Points on a hilly landscape, in no order, each with its height.
A climber steps from a point to the highest of its 4 nearest points, and stops where none of them is higher. Distance is the straight distance between rows; heights are no part of it.
mafeg (h 256): [ 37  35 -16  13 -11  51 -35  -3  20  20  27  11  -4  34  26 -54  34  -6
  25  18 -55 -32]
Molu (h 419): [-42  -9  -9   3  -9 -27  50   4   8   9 -20 -16  -4  -1 -34  32 -16  25
 -12 -13  31  20]
feb (h 180): [ 36  41 -27   4 -29  45 -59  -2   6   2  22  10 -13  40  37 -72  49  -8
  41  17 -56 -14]
Ruf (h 245): [ 29  36 -29   4 -39  36 -75  -6 -10   2  27   5 -13  40  48 -76  63  -9
  43  25 -51  -8]
farig (h 507): [ 17   6 -47 -15  52  10  23  20  -4 -39 -45   8 -22 -23 -13 -16  -7  41
  41  13  36  25]
vufo (h 466): [ 40  -8 -36 -15  56  39 -14  19 -36 -38 -34   0 -31 -18  -8 -12 -15  19
  43  40  46  48]
duvi (h 560): [  9 -20  59 -12 -10 -25 -34 -23 -19  -8  26  20  22 -17  15  20  -9 -43
 -36 -16 -32  -1]
Mog (h 472): [  1 -24  35   7  -4  11 -16  -3   4 -14  61  -4  19  26  23  14  -8 -32
 -17 -35 -37 -22]
gize (h 295): [-33 -21  28  -5 -30 -50  20 -20 -19  16 -19 -14   4 -23 -21  46 -19   1
 -33   1  33  24]
Kap (h 526): [ 46  35 -18  25   5  39 -26  -4   9  50   7   5  -1   9  13 -35  34 -16
   3  53 -39 -23]
ves (h 691): [  9 -12 -38 -10  54   9  31  24   7 -49 -47  23 -19 -20 -19  -6  -1  49
  43  -3  34  18]
lukud (h 708): [  4  -5  50 -33  -7 -18 -51  -1 -26 -39  49   3  16  14  38  -5   6 -42
 -11 -44 -23 -16]
tiv (h 377): [  2 -21  33  10  -7  10  -8  -4  10  -4  58  -4  20  19  20  16 -13 -29
 -20 -31 -32 -17]
tudam (h 530): [  1 -16  14  23  -9  26   6   4  29   2  59  -3  16  29  17   5  -5 -22
 -11 -29 -38 -28]
Nel (h 417): [-45 -20   5  -4 -14 -36  39  -3  -7   4 -24 -15  -9  -5 -27  40 -17  19
 -18 -13  44  20]
lezu (h 437): [ 54 -20 -29 -10  65  55 -12   9 -28 -43 -32   5 -36 -26 -13  -4 -19  17
  51  35  42  58]
nal (h 699): [-11 -31  37  18 -15  -7   6 -17   3  14  38  -4  20  -1  10  35 -15 -27
 -35 -17 -25  -5]
subed (h 500): [  7 -24  56 -10 -11 -11 -30 -16 -12 -10  43  12  20  -4  27  18  -8 -42
 -29 -26 -34 -12]
Favuk (h 334): [-18 -35  51 -27 -28 -37  -6  -5 -24 -30 -74  13 -33 -24 -21  39 -22   5
  32  -1  84  33]
dofu (h 516): [-20 -26  33   6 -22 -33  19 -20 -11  23  12 -10  16 -15 -11  41 -23 -13
 -43  -4  -1  16]
potop (h 402): [-29 -27  39 -22 -33 -52   9  -9 -25 -13 -54  -4 -17 -14 -28  42 -21   5
  10  -2  73  31]
gez (h 643): [-35 -44  16 -13   2 -16  37  19   4 -41 -46  15 -37  -3 -32  41 -12  25
  29 -27  62  23]
buror (h 284): [ -4 -16  17  26  -8  19  11  -6  31  15  49  -5  13  18   9  15 -11 -17
 -20 -17 -37 -18]
buf (h 443): [-11 -11   6  30  -8  11  28  -8  27  24  27  -5  19  10  -2  14  -9  -7
 -31 -13 -32 -16]
Tabis (h 504): [ 38  -5 -40 -15  61  25  13  24 -12 -46 -42  13 -24 -27 -14 -15  -5  35
  50  21  37  31]
Doni (h 352): [-11  -8  41 -12 -37 -55  -3 -33 -34  11 -33   3  15 -40 -19  35 -22 -10
 -33  16  16  29]
doros (h 539): [-10  11  43 -45  -7 -22 -58   8 -33 -46  55  -7  23  23  39  -8  18 -34
   1 -46 -16 -19]
rizub (h 438): [-38 -14  -5   9 -13 -27  48  -2   4  14  -8 -11   1  -5 -23  34 -12  14
 -29 -11  21  13]
bekul (h 469): [ 29  36 -34  20  24  15  -4   6  -2  56 -12 -10   2 -10   1 -27  24  -6
 -15  56  -9 -15]
Zaf (h 171): [-12  46  37 -72 -17 -36 -65   8 -34 -41  24 -11  23  12  32 -24  30 -36
  -6 -47 -16 -23]
sipor (h 550): [-40 -41  27 -20 -19 -34  23   5  -8 -23 -45  -2 -25  -4 -29  46 -21  17
  16 -17  73  36]
damag (h 331): [-21 -14  41 -21 -38 -56  -4 -19 -30  -5 -54  -6 -14 -23 -29  37 -22   7
   1   4  62  34]
vorab (h 463): [  0 -22 -21  -8  48   7  41  19  19 -56 -43  28 -32 -16 -29  12  -2  46
  48 -15  35  21]
bir (h 531): [-23 -23  18  21  -9 -22  35 -14   7  28  22 -10  18  -2 -12  35 -19  -5
 -45 -11  -7   5]
febi (h 495): [ 37  35 -24  25  13  28 -11  -4   7  55  -2  -5   6  -1   3 -31  32 -10
 -10  51 -26 -18]
fas (h 588): [ 17  -4  63 -37  -6 -27 -51 -15 -23 -23  27  22  17 -10  27   4  -1 -43
 -19 -33 -33 -13]
dimen (h 538): [-32 -13 -26 -12  14 -17  50  18   9 -24 -39   6 -22  -1 -30  17  -9  41
  19 -23  40  12]
mas (h 529): [ 45  32 -18  22   4  41 -22  -4  24  41  13   6  -1  16  15 -39  32 -12
   7  32 -49 -28]
gane (h 571): [-24 -32 -10 -13  21  -4  46  22  11 -48 -51  24 -35  -6 -29  21  -5  43
  38 -25  44  20]
kep (h 411): [-44  -9 -17   0   0 -28  51  13  12   3 -20 -15  -7  -3 -30  30 -15  27
 -12 -15  35  13]
furas (h 430): [ 23  27 -19  17 -13  53 -31  -1  34  10  36   6   0  36  27 -47  23  -7
  27   2 -57 -34]
Zubip (h 604): [ 17  29 -54   4  38  13  -7  23 -36  36 -32 -24 -11 -21   0 -26   9   3
  -1  61  33  16]
mupe (h 362): [ 22  33 -21  11 -23  52 -40   4  27  -1  37   2  -1  41  33 -60  28  -4
  36  -4 -50 -30]
Fered (h 622): [ 22  14 -54 -16  52  17   3  19 -29 -20 -41  -9 -16 -22  -7 -26  -5  31
  27  38  44  30]
sivo (h 647): [ 11  28 -59  -4  45   6  14  23 -16   2 -39  -9 -13 -21  -6 -29  -1  27
  13  37  37  14]
lir (h 418): [ -4  16 -55  -7  44  -3  33  24  -2 -17 -46   3 -11 -15 -18 -17  -1  43
  22  12  32   8]
Fes (h 451): [ 54  30 -10  21  -5  43 -45 -10  -3  42  15   2  -8  17  24 -43  50 -18
   7  50 -38 -18]
sesaf (h 547): [ 16  40 -46  16  30   8  11  12   6  50 -21  -9   3 -14 -10 -27  14  10
 -14  46   3 -14]
vuber (h 488): [-22  -4  -5  29   1  -5  44  -2  22  36  10 -11  13  -1 -12  22 -11   4
 -35  -5 -11  -4]
depak (h 456): [ -3 -29  43  13  -7   3  -7 -12  -2  -1  48  -1  22   8  21  25 -14 -31
 -30 -24 -31 -10]
kesal (h 471): [ 20  -6  60 -27 -14 -26 -48 -28 -26 -15  18  37  20 -17  15   4 -10 -52
 -26 -26 -34 -13]
Vadi (h 468): [-28   1 -20  18   0 -11  49   0  25  33   0 -16   9  -1 -19  17 -10  16
 -29   2   2  -6]
bulo (h 562): [  4   5 -10  18 -18  43 -22   9  31 -12  54  -8  10  46  31 -32   6  -8
  22 -29 -47 -33]
sudaz (h 532): [ 12 -14  56 -14 -21 -34 -32 -36 -21   3   7  31  21 -34  10  17 -17 -42
 -41  -7 -25   3]
Fal (h 610): [ 11  29 -56   6  37   0  21  19  -8  20 -34 -11   1 -20 -14 -26   1  26
  -2  32  23   0]
gapo (h 561): [ 12  16 -11  32   2  35  15   1  42  27  29  -2  11  18   7 -15  -1   1
  -7   3 -48 -35]
Ribif (h 628): [ 16  23 -62  -8  43   6  -7  24 -34   4 -37 -16 -20 -15  -6 -29  -2  18
  14  46  44  20]
Vir (h 489): [ 22  35 -33  24  19  25  11  -2  21  52   1  -3   6  -4  -6 -26  16   6
 -11  37 -22 -25]
rumu (h 541): [ 37  27 -20  30  10  39  -1  -4  32  41  13   9  10   7   6 -30  19   1
   0  25 -48 -32]
teki (h 355): [-15 -21  41   1 -30 -47   2 -31 -26  19  -5  -4  15 -28  -9  38 -17 -17
 -42   3   8  24]
tapi (h 569): [-15 -26  31  12 -18 -18  15 -20  -5  19  25  -4  17 -12  -3  37 -18 -16
 -48 -10  -9   7]
Bevol (h 506): [  7  18 -18  14 -19  49 -31   4  36  -6  42   0   3  43  27 -44  11  -8
  28 -13 -45 -38]
Modo (h 447): [-21  10  -2  -2 -22  31 -38  18  19 -27  66 -25  16  49  47 -27   4 -18
  23 -40 -27 -33]
bubim (h 272): [-26 -17  35  -3 -34 -52  13 -25 -22  14 -20  -5  12 -22 -18  41 -18  -5
 -35   7  30  28]
feg (h 536): [-12  18 -33  24  12   1  42   1  29  35   3 -10  11   0 -16   3  -4  18
 -25   5 -12 -17]
migo (h 158): [-25   6 -48  -3  31 -17  47  23  14 -12 -38   0  -9  -7 -28   0  -5  42
  12  -7  31   7]
Bil (h 16): [ 48  27  -8  15 -19  48 -56  -7  -8  24  24   7 -13  29  33 -56  55 -18
  29  37 -47 -13]
nas (h 705): [ -5 -14  19  13 -13  30 -21   9  23 -21  70 -15  19  40  35  -5   3 -23
   4 -39 -36 -29]
zoti (h 465): [ -5 -22  45  -3 -23 -42  -3 -37 -23  17  -1  10  14 -36  -8  35 -23 -21
 -41   5  -9  16]
Pavi (h 542): [ 12  13 -10  20 -13  45  -8   0  43   5  46   1  11  41  23 -28   8 -14
  12 -14 -52 -32]
dag (h 276): [  9  40 -33   1 -35  48 -57   7  21  -3  33  -1  -6  45  38 -77  43  -6
  40  -1 -50 -26]
nul (h 478): [-33 -10  -4  18  -7 -19  46   1  16  26   8 -16  14  -3 -22  31 -10  13
 -37  -7   3   1]
dorez (h 271): [-35  -1 -32  12  11 -19  55  12  15  12 -17 -11   3  -4 -28  16 -10  33
  -8  -9  20   1]
tukez (h 330): [-33 -25  29 -14 -30 -50  16 -16 -27  -1 -35 -11  -7 -18 -23  43 -18   9
 -11  -2  51  36]
fos (h 298): [-12  -4  36 -24 -44 -59  -7 -29 -33  -3 -55  -2   0 -31 -24  39 -23   4
  -7  20  51  33]
sil (h 401): [-30 -44  48 -20 -19 -25   2   0 -17 -34 -65  14 -47 -14 -29  42 -21   6
  36  -7  82  33]
tiru (h 467): [ 14   8  53 -51  -9 -30 -57 -11 -28 -35  22  22  13  -3  25  -5   3 -47
  -8 -38 -30 -21]
somu (h 515): [  1  32 -47  15  21   4  32   7  19  39 -21 -10  11  -9 -16 -18   5  18
 -13  27  -7 -16]
miko (h 540): [-14   3  29 -27 -16  -5 -54  14 -23 -45  68 -18  25  36  45  -8  12 -29
   4 -49 -10 -19]
panam (h 533): [ 24 -13 -26  -8  61  20  26  18   7 -61 -45  28 -26 -30 -24   2   0  44
  52   4  32  26]
saz (h 593): [-35 -26 -16 -15  14 -14  46  18  13 -38 -38  14 -26  -5 -32  25  -4  40
  27 -28  48  19]
Penir (h 629): [  4  12 -20  30   5  20  28  -1  40  37  12  -4  14   3  -4  -2  -2   4
 -23   8 -33 -26]

Call two points neighbours if one is among the 4 nearest of the other. Go from one point of each pair to the other, from neighbour to neighbour, staying as high as possible. Name the lowest point that can't be avoided.
ves, gez | vorab
nas, ves | farig
nal, Penir | vuber
sivo, nas | somu
Penir, nas | Pavi

For each start below, name the point where the climber stops.
Bil | Penir
bubim | nal
febi | Penir
mafeg | Penir
Ruf | nas
feb | nas
gize | nal
dag | nas
kep | nal
Molu | nal
